Each row is a point on a tangle of strands that fork, close into loops and nearly touch. The rows are in no order.
Two points are linked if the straight distance between their rows is under 32.2. Some points are linked to none.
vab: [ 17 -13   5 -22  -3 -12  16   2   1  30   5  22   8  -5  17 -11  14  13
  -8  -3 -20 -15]
Pudav: [  1  20  14   5 -14  13   4  25  22 -12   5 -16   8 -16   3 -10   1  -2
 -25   0 -27  -3]
duvis: [-19  15  -3   0 -13   5  -8  -6  -1 -18  -3  -7   7  -5   5  -7  -2  -2
  -5  -7   1  15]
siduf: [ -7  -7  -7 -13  10 -11  -7 -36 -23  15   8  19  -2   6   8   4   0   5
  21  -5  13   6]
Gese: [24 -5 -1  3  3 11 31 19 11  8 -5 -3  5 17 -5 -5  1  9  7 11 -5 -8]
Bap: [ 15  -9   1  -6   9  -9  18   9   1  17  -1  12   3  -8   2  -4   7   5
  -6   5  -7 -16]
miba: [-10  10  16  -2  29  -8   1   0  -7  -1   5   7   5 -42  -1   3  11  -1
 -14  -7   6  -9]
seli: [  9  16  10   8 -16  16   7  33  29 -10  -2 -23   5  -5  -4  -7  -4   0
 -28   8 -29  -8]
teve: [-22   6 -12   7   6  -1 -15 -25 -17 -10  -2  -4   2  11  -1   2  -7  -4
  18   1  27  16]
zekiv: [ -5   6  -4   7  -4   8   3   1  -7 -16  -7 -14   2  16  -5  -1 -10  -8
  13   5  11  11]
Rad: [-10   8  -8   0 -13   9  12 -19   7 -15   0   3  17  15  15 -19  12   9
   5 -13 -13  24]
Kek: [ -9   8  20  20  20  11  22 -24  19 -23  20 -23  16  24   7 -13  14  -9
  19  -5 -18  14]
pupor: [-29  24   1   6 -20   3 -27  -3   1 -23  -3 -14   0 -21   2  -4  -3  -2
 -19  -5   3  14]
resag: [ 21 -11  -6   5  13   3  14  27   5   8 -13  -4 -10  14 -19   7  -8  -2
   1  23  10 -20]
Mupeb: [ -9  14   2   6   1   5  -9  20  -1  -8  -7 -12  -4 -16  -8   8 -12 -13
  -8   8  14  -8]
fita: [  7  -9  -2 -16 -22 -12 -11   9  -3  26  -3  16  -3  -8  11  -1   0   9
 -13   2  -8 -11]
Num: [ 12 -17   5 -24   5 -23  -5   0  -3  38  15  22  -3 -13   5   7  12   8
 -13   8  -6 -25]
dubom: [ 18  -6 -11   0 -14  15  24  -2   3   2 -11   3   8  43   2 -13  -6  10
  23   4  -3  11]
Bavu: [ -1  11   7  19  15  12   4  12   2 -25  -3 -24  -5  11 -19  12 -14 -18
   9   9  15   4]
sefeg: [ 20  -7  -5  10  12   7  15  19   2   0 -13  -9  -9  18 -21   9 -13  -5
  12  17  14 -15]
fop: [  1 -11   4   9  48  -5  14   6   4  -2  -6  -4  -9 -23 -23  13   0 -13
  -5  -3  10 -21]
zat: [ 10 -16 -14  -9 -29  -5 -24   2 -14  13  -2   5 -18  25  -5  18 -17   2
  15  11  18   0]
bur: [-11  14  20  19  28   9  11  -5  10 -23  10 -26   0   6  -6   3   3 -15
  10  -7  -5   7]
sagi: [  7 -16   0 -14  -4 -19 -16   2 -12  28   6  14 -10  -6  -1  15  -2   1
  -3  12   6 -18]
mefar: [ 10  -9  14  15  43   8  27   9  16  -9   0 -15  -2  -1 -22   5   6 -12
   5  -9  -6  -7]
kug: [  3 -10   4 -24  -4 -18 -10  -3  -8  31  10  24  -1 -25  11   1  10  11
 -17  -2 -10 -15]
Pegu: [ 26 -21  -7   3  24  -5  17  21   8  16  -8   2  -9  18 -24   9  -2   0
   0  18   6 -32]
Zes: [ 11 -15  -6   5  34  -9  15 -12 -13  -1  -8  -1 -14  12 -19   7 -11 -10
  26   2  20  -4]
Goda: [ 15  -2   3  12  13  13  36  -1   6  -9  -4 -10   8  35  -8 -14  -3   1
  25   4  -3  10]
sume: [-11   5  20  21  43   4  16 -21  10 -26  13 -24   3  12  -8   0   6 -19
  19  -8   2  10]
Las: [-16   4 -18   2 -19   1  -8 -24  -3 -13  -4   7   9   9  16 -13   7   4
   9 -10   8  22]
zodo: [  7 -28  -9 -27 -26  -8 -21 -15 -14  26  14  19 -20  19   6  20  -1  10
  11  -1   3   9]
Lafiz: [ -2   6   1  -9 -21   5   9  -1  10   1  -1   8  16 -15  15 -21  10  12
 -19 -14 -22   9]
lobu: [ 20 -20  -1 -18   7 -22  -1   6  -2  34   9  21  -5  -2  -2  10   8   2
  -8  14  -6 -29]
Zupe: [ -5   4   9 -16  15 -15  -4 -14 -16  19   8  21   8 -39   8  -4  13  12
  -9  -7   0  -9]
gupip: [ -2  -4   2  -8  20  -7  18 -22 -14  10   7  17   5  -6   7  -7   9   4
  15  -5   2   5]
tiga: [  7   2   6  11  10  14  31  -2   9 -12   5 -12   8  24  -3 -14   1  -3
  19   0  -5  11]
Modo: [ 15  -8   5 -10   5  -2  26   9   1  19   2  15  13  -4   9 -11   9  10
  -7  -1 -17 -14]
Rimal: [ 20  -8   2  11  15  13  28   7   3  -6 -10 -11   1  33 -13   0 -12   0
  23  11   8   2]
Sivu: [-15  11   3  -4 -10  -8 -28  18  -2   8  -6  -2  -1 -41   1   3  -3   1
 -29   6   5 -12]
futud: [ -3   0  -6   0  -3   4  11 -13  -6  -3  -2   5   8  16   4  -8  -3   0
  19  -2   5  10]
nup: [  1  -7   0 -13   5 -11   0 -11 -17  15   0  16  -2 -10   3   5  -1   3
   6   2   6  -8]
turu: [  6   5   7  21  24  12   5  24   5 -23  -9 -27 -13  11 -27  17 -14 -17
   7   8  18  -4]
beduk: [ -8  18  25  24  10  14   3 -12  28 -32  24 -31   5  18   9  -4   9  -9
  12  -8 -33   0]
zodan: [ 32 -15  -3   1  -3  10  28  14   7  12 -11   3   1  32  -6  -4  -9  10
  14  12  -2  -5]
gemi: [ 17 -19  -5 -14  13 -25  -6  16   1  31   7  12 -12  -1 -15  13  10  -3
 -13  15   0 -33]
Pafa: [-28  22   7   0  -3   4 -11 -18   0 -17   6  -2  15 -27  11 -12  16   7
 -13 -16  -6  17]
lolo: [ 17   3  11  14   7  14  15  41  27  -7  -9 -19   1   3 -16   0  -2  -7
 -13  17  -8 -15]
dupu: [  4 -10  -6 -21 -18  -8  -1 -18  -8  25   5  30   4  -7  26  -9  13  19
  -8 -16 -17   7]
fer: [ 13 -17 -16 -11 -41   0 -17   6  -3  15  -4  14 -10  16  11   2 -10  13
   0  -2  -3   1]
Femu: [-12  14  19   3  29  -4  -2   9   4  -7   7  -4   5 -44  -5   4  10  -7
 -19  -6  -1  -9]
fazof: [  0  12  18  20  23  12  11   7  15 -24   8 -28  -1   8 -13   7   0 -16
   7  -3  -7   3]
nokit: [ -2   8   2  10  12   1   0  18  -4  -8  -5 -13  -5  -9 -15  10 -12 -12
  -1   9  14  -4]
Nuged: [  3   4   9  26  33  10   5  25  10 -24  -7 -25 -11  -3 -27  23 -10 -21
  -1   7  12  -8]
Tek: [ -3 -14 -18 -20 -37  -9 -38 -17 -12  15   5  23 -17  -2  16   6   4  18
  -4 -17   6  12]
vam: [ -7   5 -14   8 -24  13   3  -7   6 -23  -8  -8   9  25   5 -10   0   3
   6  -4  -1  24]
nog: [  3   4   7  15  24   4   4  34  17  -8  -7 -14  -3 -15 -20  14  -3 -16
 -14  10   2 -18]
Vabi: [ -4  12   8  16  -7  22  15  -3  22 -27  11 -27  10  30   1 -11   3  -3
  12  -1 -20  16]
kuv: [  3 -16  -9 -11 -14  -8 -22 -10 -21  12  -1   5 -18  19  -7  18 -17  -2
  19  11  18  -1]
linir: [  4 -16  -9 -12  -2 -11 -13 -15 -23  16   8  10 -13  12  -4  20 -11  -3
  17  11  15  -2]
Bigad: [  3  -5  -2 -15 -20  -6  -6   2   1  20  -2  18   5 -12  16  -8   3  12
 -14  -5 -11  -3]
nep: [  5   6   1  -3 -24   0  -2  23  15  10  -9   3   9 -19   9 -16   0   6
 -30   2 -20  -6]
Vubel: [-25  16  14   9  21   3   5 -28   3 -22  17  -8  15  -5   9 -10  16  -5
   4  -7  -5  16]
sete: [  0  -3  -5 -12   3   0  15 -25  -9  12   2  23  12   8  18 -16  14  11
  10 -12 -10  10]
deva: [  0  -4   2   0  23  -3  20 -16 -12   5   3   8   2   2   2  -6   2  -3
  15  -2   6   0]
fuba: [  2  -2  -3   1   1  -2  -8   4 -18   4  -6  -1  -8   8  -9  14 -13  -7
  13  10  22  -6]
rimif: [ -7   1  11  10  38  -2  13  -3  -2  -9   3  -5  -2 -15 -11   5   2  -8
   5  -7   8  -3]
lak: [-11  -8 -10 -20 -27 -10 -39 -23 -19  16   8  22 -13  -5  12   9   4  14
   4 -13  10  11]
Veze: [ 12 -22 -21 -16 -45  -2 -28  -5  -4  16   6  20 -22  19  20   3   1  17
   1 -17  -2  16]
rako: [ -2  -3  13  18  48   2  21 -17   7 -21   5 -18   0  15 -10  -3   3 -16
  23 -11   5   9]
Tebu: [ -5  -5  -2 -20 -25 -12 -27  -4  -7  24  -3  21  -5 -25  18  -4   5  18
 -19 -15  -2  -1]
Vafi: [  9  -5 -18   1 -13  15  17 -12   1  -4  -8   5   9  43   7 -11  -3   6
  25  -4   4  19]
Dito: [-11  18  13   2   8   1  -5  16   1  -7   3  -6   3 -41  -1   0   3  -7
 -26   0  -4  -7]
lagog: [-10  16   2  15 -15  16  -2   4   9 -29   1 -23   5  14  -1  -3  -5  -6
   2   2  -6  14]
tiba: [ 12 -14 -13 -17 -22   4   9 -16  -3  23   0  27   2  19  22 -10   8  17
   7 -14 -17  14]
fal: [  9  -9  -3   1  13  -8  -2   7 -12   5  -9   1 -14   0 -18  18 -16  -9
  10  12  20 -16]
Pifof: [ -3  -3  -8 -12 -37 -14 -34   9  -3  18  -7  14  -8 -24  13  -3  -1  13
 -27  -7  -4  -6]
Fel: [ 20  -9  -4   0   7  -3  13  32  14  17  -7   5   3   0  -6  -3   4   1
 -12  18  -6 -28]
Merid: [ 15  -4 -14   7 -13  14   6   8  -2  -1 -16  -6  -6  39  -9   3 -18   1
  22  14  14   5]
rotag: [  0 -12  -4 -21 -12 -12 -20 -18 -22  21   8  17 -12   3   2  14  -4   6
  11   5  11   0]
sev: [ 15  -9  -1  -6   0  -7   6  17   2  18  -5  10   2  -4   0   0   2   0
  -8  13  -1 -19]
Busam: [ -7   9   1  19  15  11   1   0  -3 -25  -5 -28  -2  21 -17   9 -15 -19
  18   6  21  12]
zoguk: [  9  -7  -9   0   5  -1   6  -2 -16   4  -6  -1  -5  18  -8   5 -14  -3
  23   8  16   0]
kapa: [  3  -2   0   3  25   1  21 -14  -9  -8   1  -3   6  12  -4  -4  -3  -5
  24   0   9   6]
relen: [ 10 -28  -5 -25 -30 -15 -31   3  -8  32  15  12 -19  10  -4  20  -7   1
  -3  13   6  -7]
tugiv: [  0   4   0   3   8  -6 -10  27   3   0  -6   0  -2 -27  -9  10  -1  -7
 -20  15   9 -21]
burap: [-13  23  11  11   5   6 -13  23   2 -18   0 -19  -1 -25 -10  10  -8 -15
 -17   6   3  -5]
badit: [ -3  11  17  12  15  10  23 -13  17 -22  16 -18  13  14   5 -13  13  -4
  10  -6 -22  14]
renu: [-16   7  -9   7   9  -3 -10 -16 -20  -9  -8  -6  -4  12  -9   7 -13 -11
  22   5  29  10]
laziv: [ 27 -14  -1   1  18   1  33  13  10   9  -8   6   2  14 -12  -1   3   7
   6   8  -6 -16]
pasuz: [-17  20  -2  18 -23  15 -15   1   8 -42  -1 -32   0  18   0   4 -10  -8
  -2   1  -4  21]
vave: [ -8   5  -2  11  22  -1  -5  -4 -18 -14  -5 -12  -8   1 -13  11 -18 -16
  16   4  28   3]
gad: [ -4   9   1  -5 -12   8  12  -3   6  -4   0   5  14  -8  11 -21   5   7
  -9 -10 -19  12]
tir: [ -6 -11  -7 -23 -12 -12 -27 -28 -21  23  12  21 -12  -1  10  12   0  10
  12  -7  10   9]
Voril: [-19  23  -4   8 -33   8 -26   8   8 -25  -7 -15   0 -20   1  -2  -8  -1
 -24 -10  -4  15]
Nidak: [ -1  -1 -14 -11 -33  -5 -18 -15  -4   8  -1  28  -2  -7  28 -16  12  22
 -13 -28 -10  20]
raz: [  4 -12   3 -17  16 -20  -5 -17 -21  21  10  18  -8 -16   0  14   5   5
   1   6   8 -15]
purog: [  1   4  10  19  30   9   2  31  14 -16  -6 -21  -9 -14 -26  20  -9 -20
 -10   6   8 -15]
Lelat: [-18  13  -5  20  -5  16  -7 -13   7 -34   1 -29   6  30  -4   1  -6 -11
  16   7  12  22]
vofa: [ 11  -8 -15  -7 -36   7  -1   4   3  10 -13  18   1  15  15 -12   0  15
  -6 -15 -14  10]
Popi: [  8 -14   0  -7  33 -18   3 -12 -18  11   5  10 -11 -11 -17  14  -2  -6
   8   3  14 -18]
sesi: [ -5  -9  11   9  52  -4  14  -3   2 -11  -2  -6  -7 -18 -25  10   3 -14
   7 -13   7  -8]
bige: [-13  20  -5  10 -42   4 -23  11  13 -23 -10 -16  -1 -18   2 -13  -6   5
 -34 -14 -12  18]
lave: [  2   9  14  14  21   5   2  36  22  -8   1 -14   0 -23 -13   9   3 -13
 -24   9  -7 -19]
zefur: [-19  12   6  -4  -7  -7 -22   4  -8   1  -5   3   1 -38   4   1   0   3
 -22   0   5  -2]
Tere: [ 15 -26 -15 -22 -38   0 -20 -16  -8  22   7  21 -20  24  12   9  -2  14
  12  -7   0  15]
dipam: [  8 -12 -13 -15 -13   2  11 -27  -6  15   4  25   8  17  23  -9  11  13
  15 -15 -12  14]
Bov: [-13  22  11   7   1   7  -8   9   4 -20   4 -20   2 -24  -2   4  -5  -9
 -12   2  -6   6]
Ladi: [-27  24   2  13  -5   8 -18  -7   0 -25   2 -21   3  -4  -2   5  -7 -12
   0   3   8  15]
Kif: [ 11 -12  -7  -7  12 -22  -7  24   6  26   0  10  -9  -4 -13   7   9  -2
 -18  19  -1 -39]
bekem: [-13  -3  -9 -16  -3  -6 -13 -41 -22  15   7  22   4   6  17  -1  10  12
  15 -11   7  15]
faf: [-25  12  -3  17   2   9  -8 -23   5 -33   6 -23  13  18   4  -1   0 -12
   9   1  12  23]
Mur: [-21   6 -16   3  -3   1  -7 -32  -4 -12  -1   4  12  13  13  -8   5  -1
  14  -6  15  22]
Luto: [ 14   0   1  -6 -23  -2   7  27  17  23  -7  10  11 -13  12 -19   9  11
 -34   1 -26 -12]
bogag: [ -1  16  19  13   9   5  -2  29  22 -13   6 -20   3 -31 -10   8   1 -14
 -25   7 -15 -12]
gif: [  8 -16   2 -18   5 -19  -9 -11 -18  28  12  16 -11  -7  -7  22   0   2
   0  11   8 -13]
Kesol: [ 26 -14   1   1  19   1  32  24  14  16  -5   7   2   4  -7  -5   9   5
  -7  11  -8 -24]
pubip: [-15  -1 -11 -15 -22  -7 -28 -23 -18   9  -4  19  -5  -8  16  -1   4  11
   5 -15   6  12]
deti: [-19  -1 -16  -6   1  -2  -9 -42 -14   2  -1  15   7  11  15  -4   6   3
  17  -8  13  18]
tula: [-15  14  -2  18   6  13  -4  -6  -1 -28  -1 -29   3  30  -9   2 -15 -15
  19  10  17  19]
Vimut: [ -9  10  12   1  12   1  15  -5  -2  -6   6  -1  11 -15   5  -9  10  -2
  -4  -8  -9   5]
zuso: [ 19  -2   7   6   6  13  29  24  15   2  -5  -7   8  10  -6 -10   2   2
  -2   9 -10  -9]
Niri: [-23   8  -3  -8  -2  -8 -25 -21 -19   0   0   9   0 -14   6   3   0   4
   3  -5  20   6]
kir: [ -8   5  12  -7  27  -9   1  -9  -9  10   3  12   5 -36   3   0  11   3
  -8  -5   6 -11]
fenan: [ -5  -3   0 -14  -5  -9  -8 -11 -15  15   1  17   1 -12  10  -2   4   8
   0  -6   3  -1]
Zesed: [  9 -10   1 -21  -8  -8  11 -12  -6  28   6  27   7  -9  21 -10  13  17
  -4  -8 -19  -2]
vurap: [  1 -17   0   8  45  -9   5  14   6   3  -7  -2  -8 -24 -26  19  -3 -10
 -10   1   7 -29]
dode: [-13  23  20  23  -4  19  -5  -3  25 -35  16 -36   2  15   7   0   1  -5
   8  -7 -34   1]
lisep: [ 15   8  11  11  -3  17  15  41  33  -5  -2 -20   4  -2  -7  -6   1   1
 -23  13 -20 -13]
karu: [  7   6  16  16  22  15  19  16  12 -19   3 -21  -2   5 -16   8  -3 -13
   7   3  -3  -2]
mado: [ 16 -15 -15 -13 -32   4   5  -4   4  20  -7  24  -1  18  19  -9   4  18
   0 -12 -17  10]
dudi: [  3  -6   2  -1  21 -14   1   9  -6   7  -1   4  -7 -20  -9  10  -1  -2
  -6   8   7 -20]
keput: [ 12   5   2  13  -6  17  13  28   9 -14 -13 -18  -1  20 -15   4 -16  -3
   4  17   8   0]
tuve: [ -7   3  -3  -8 -18 -13 -29  22  -1  18  -6   6  -5 -31   1   0  -4   0
 -30   8   3 -18]
miko: [ 15  -6   0 -10 -15  -7  11  18  10  26  -1  17  10 -14  15 -16  12  10
 -24   3 -24 -17]
limut: [-17  20   9   7  -9  10  -4   1   7 -22   9 -17  10 -11   3  -7   2  -5
  -7  -6  -9  12]
Sek: [ -4   5  -2   0 -24   6  -5  15   5  -3 -10  -4   5 -10   4  -7  -4   3
 -14  -3  -6   1]
nul: [-11  11  -4   1 -19   9  10 -23  18 -19  10   1  19   5  20 -26  17   9
  -7 -17 -25  22]
gise: [ 16 -10  14  11  35   7  39  14  16  -7  -2 -11   2   7 -15  -5   7  -5
  10  -3  -8  -8]
Seke: [ 20  -3  14  11  20  12  43  18  18  -5   2 -10   8  12 -11  -9   6   1
   5   1 -14  -3]
mezoz: [ -9   2  -4   6  12   0  13 -22  -7 -11   2  -3   9  16   5  -6   1  -4
  23   0   9  15]
magu: [  4   7  -4  10 -10  16   5  18  -1 -15 -11 -16  -1  18 -13   3 -16  -4
  11  11  11   7]
Rizu: [ -7  16   9   0   0  -2  -3  25  14   6  -1  -4   6 -36   3  -5   5  -3
 -32   5 -12 -12]
ketop: [ -4  10  12  -1   2   6  20  -4   5  -8   6   2  14 -11   8 -15  12   1
  -3 -10 -18  10]
Lanis: [-17  24  12  22 -13  20 -13  -7  23 -41  15 -38   3  16   6   2  -3  -4
   1  -7 -27   8]
risu: [ 10   0 -14  -4 -29   7   1   5   2   4 -11   8   2  15  10  -9  -3  11
   1  -3  -5   9]
Libe: [-10   9   9   6   0  10  18 -11  10 -17   9 -10  16   8   6 -16  10   0
   1  -6 -16  12]
zogu: [-17   2  -7 -10  -4 -11 -26 -15 -25   4   0   7  -8  -8   0  13  -8  -1
  10   0  24   2]
popu: [  5 -14  -3  -3  39 -14  10 -20 -20   4  -2   7 -12   0 -15  10  -6  -6
  19   1  15 -12]
Guk: [ -8   1  -5 -10  -8 -13 -28  -5 -23  10  -2   7 -13 -15  -1  14 -12  -1
   4  10  23  -4]
sisip: [-29  21  12  11  12   4  -6 -21   3 -24  17 -16  13  -5   7  -3   9  -6
   3  -9  -2  16]
Parif: [  6  -4   8  18  38   5  25  -3   5 -16  -2 -19  -5  17 -18  -2  -3 -14
  22  -4   7   6]
piri: [-12   8 -10  -1 -18   2  -9 -10  -7  -7  -5   7   7   0  11  -8   1   3
   0  -9   3  15]
Visu: [-21  14   8  13  14   6  -1 -14   1 -25  10 -17   9   9   0  -2   1 -10
  11  -1   7  14]
Bolak: [ -6   0  -2 -15 -15  -9 -10  -8 -10  18  -1  19   4 -21  16  -7   5  12
 -11 -10  -5   1]
pek: [ -7   0  -6  -8 -19 -10 -33   7 -17   9  -7   7 -14 -19   2  12 -13  -1
  -4   6  18  -8]
zotes: [-22  21   4  20 -15  14 -19 -13  15 -42   9 -31   3  12   6   0   0 -11
  -2  -1 -14  17]
zopon: [ 20 -23  -3  -7  16 -17   2   3  -9  21   2   8 -13   6 -16  18  -4  -2
   7  16  10 -25]
Kef: [ 16 -26  -4  -6  29 -17   7  -2  -8  16   2  12 -15   0 -19  16  -2  -4
   5   7   8 -26]
razip: [  0   0  -7 -11 -35  -7 -17  -3  -1  10  -7  21  -2 -19  24 -15   8  19
 -26 -28 -11  11]
Nop: [ 15   5   7  13   7  14  15  36  20 -10  -9 -19  -1   8 -17   6 -11  -7
  -5  19   2  -8]
dazi: [  1  -8   1   1  34 -15   4  -2 -11   4  -3   7  -3 -22 -13  11   1  -5
   2   1  13 -15]
buro: [  4 -17  -7 -16 -29 -14 -38   6 -11  26   6  10 -18  -2  -1  20 -10  -1
  -6  14  12 -14]
vuzaf: [  1   7  -3   1   5 -12 -12  35  11  13  -6   0  -4 -25  -6   0   1  -7
 -31  18  -2 -31]
baz: [ 12 -13 -14  -5 -31   6 -15   7  -9   8 -11   4 -14  29  -5  13 -17   4
  19  13  17   0]
sefor: [ 24  -7  -7   1 -16  14  25  10   7   7 -10   3   4  36   0 -10  -7   8
  16  10  -3   4]
lamis: [  1  -3 -21   2 -20  12  10 -19   3  -8  -5  10   9  35  14 -15   5   6
  17  -8  -2  26]
Lano: [  0   3  -5  -7 -34  -2  -2   3   6   5  -9  15   8 -19  19 -20   7  16
 -24 -18 -18   8]
tun: [ 11  -7  -2  14  24   4  13  10  -5  -8 -12 -14 -10  19 -21   7 -19  -9
  20  11  21  -4]
tete: [ -3   4   0  10  21  -2   2   4 -13 -11  -8 -11  -6  -6 -14  13 -14 -16
   8   8  18  -4]
ged: [ -2  -6   7 -21   0 -19 -12 -16 -18  28   8  24  -1 -30  10   4  12  12
 -12  -2  -1 -12]
zipa: [-11   6  -7  -6 -20   2  -2 -22  -1  -4  -1  19  12  -6  20 -19  18  14
  -5 -20 -10  23]
tinu: [-27   8 -11   6   6  -4 -15 -34 -14 -16   1  -4   9  13  10  -4   1  -7
  13  -1  27  19]
Gako: [-22  14  23  12  30   1  10 -33   9 -20  24 -12  15  -7  10 -11  21  -7
   7 -12 -14  15]
Telo: [  7  -2  -7  -3 -13   5  10  -4  -4   3  -6   6   6  17   7  -8  -2   5
  12  -1  -2   6]
Sez: [ 10 -15  -4 -14 -14 -12 -13   5  -7  27   2  14  -6  -2   7   6   3   5
  -6   7  -1 -17]
Rud: [ -3  -7  -5 -12 -32 -13 -39  11 -10  18  -3   6 -18  -7  -1  14 -12   0
  -6  10  15  -9]
Dal: [  3   9   5  -2 -13  -2   0  24  13   9  -2  -2   6 -26   5 -11   1   0
 -34   4 -18 -14]
bazi: [ -4  21  19   9   4   8   6  21  18 -16   8 -19   7 -23  -2   1   3  -8
 -22   0 -22  -5]
nuvem: [ 13  -8 -15   0 -17   9  -4   4 -11   2 -15  -2 -11  36  -4   9 -21   0
  22  11  17   5]
tos: [ 20 -18  -6  -1   6  -9   1  10  -7  15  -4   5 -11  10 -14  16  -9  -1
   5  17  11 -21]
punod: [  9 -30  -2 -28 -29 -12 -25  -6 -11  34  19  14 -21  11   4  22  -2   8
  -1   4   1   4]
Tofa: [ -1  -5  -4  -8 -30 -16 -29  20   7  25  -4  10  -6 -25   9  -2  -1   6
 -32   4  -5 -17]
Zunid: [ -5  11  -5  14 -21  17   4   2   8 -24  -5 -17   8  22  -1  -9  -7  -2
   4  -1  -4  19]
kime: [ 12 -14  -5   0  19  -5   9 -10 -18   8  -6   1 -10  20 -11  11 -11  -4
  25   7  16  -3]
Lugef: [-12  12  12   4  23   2   7  -1  -3 -11   5  -7   4 -17  -4   1   5 -10
   2  -5   3   5]
kemem: [ 26 -22  -3   1  21  -4  26   8   4  16  -9   4  -6  15 -17   4   0   3
   8  11   2 -22]
dozu: [ -2  -2 -11 -14 -23  -2  -5 -21  -3  10   1  26   6  -4  24 -14  15  18
  -4 -23 -12  18]
Zesi: [  7   0  -8  -3   5 -14 -11  35   7  22  -5   3  -6 -15  -9   1   8  -5
 -24  19   0 -35]
zigal: [ 15   0   3  -4 -14   8  21  17  11   6  -6   4  12   2   6 -15   3   8
 -10   3 -17  -3]
gami: [-16  16  -1  -3 -17  -1  -5 -24   4 -10   3  10  15 -19  20 -24  18  12
 -15 -27 -15  22]
lemil: [-14  20  24   4  13   5  12  -2  13 -13  17  -8  13 -27   8 -11  14   0
 -14 -12 -29   4]
tini: [  7 -15 -21 -12 -46  -7 -36 -10  -5   8   3  23 -23   8  20   4   2  18
  -7 -25   2  19]
kar: [ -2  -4   2 -14   9  -9  10 -27 -17  16   7  22  10  -2  13 -10  11  10
   9 -10  -5   2]
Loda: [-22  22   2  -3 -12  -2 -27   2  -7  -9  -3  -4   2 -27   1   3  -8  -6
 -13   0   9   6]
puve: [  6  -1   7  13  25   7  20   4   3 -14  -1 -15  -1   7 -13   3  -4 -13
  12   3   5   1]
mevid: [-20   5 -10 -10 -11  -4 -26 -24 -18  -2  -2  13  -1  -8  15  -2   2   9
   4 -12  13  14]
rirab: [ 20  -4  -4  11  -1  19  20  15   6  -7 -15 -12  -3  38 -15  -2 -18   1
  23  14   9   2]
gobe: [  1  -8  14  14  55   2  22  -3   9 -16  -3 -15  -8  -8 -22  10   1 -16
  10 -15   3  -5]
Piped: [-15  14  -2   1 -20   5   1 -20  14 -21   7   2  20  -6  21 -25  20  13
 -17 -25 -23  24]
nefo: [ -7   4 -12   7 -17  12   9 -15   8 -13  -2  -1  15  22  10 -18   3   5
  10  -7  -7  25]
pinuk: [ -2   1   2   0  14 -11  -8  18  -6   8  -2   3  -7 -25  -9  11  -2  -6
 -11  14  11 -22]

A tip is a point with one link. Name the tips that can be reached along the links from each point below, in the order of the rows.
Dal -> miko
Modo -> Kek, beduk, vurap, tun
Vubel -> zekiv, Gako
zodo -> tiga
Sivu -> bige
deti -> siduf

A fork is a point with three links, a tip a point with one. Leave the first point through the second and follow the links. Name the first fork or tip that comes.
lak / tir -> tiga
miba / kir -> Popi
bige / Voril -> Bolak
tinu / teve -> Mur
laziv / kemem -> tun
Bavu / turu -> zekiv
relen / buro -> lak
Zupe / kir -> miko

A piece is two or more points that can be reached from each other along the links. Count, over all rows, the pieces, the separate loops (a circle has one, a figure eight two, a Y none), the forks (points with three links) and the tips (points with one).
pieces -> 8
loops -> 8
forks -> 10
tips -> 10
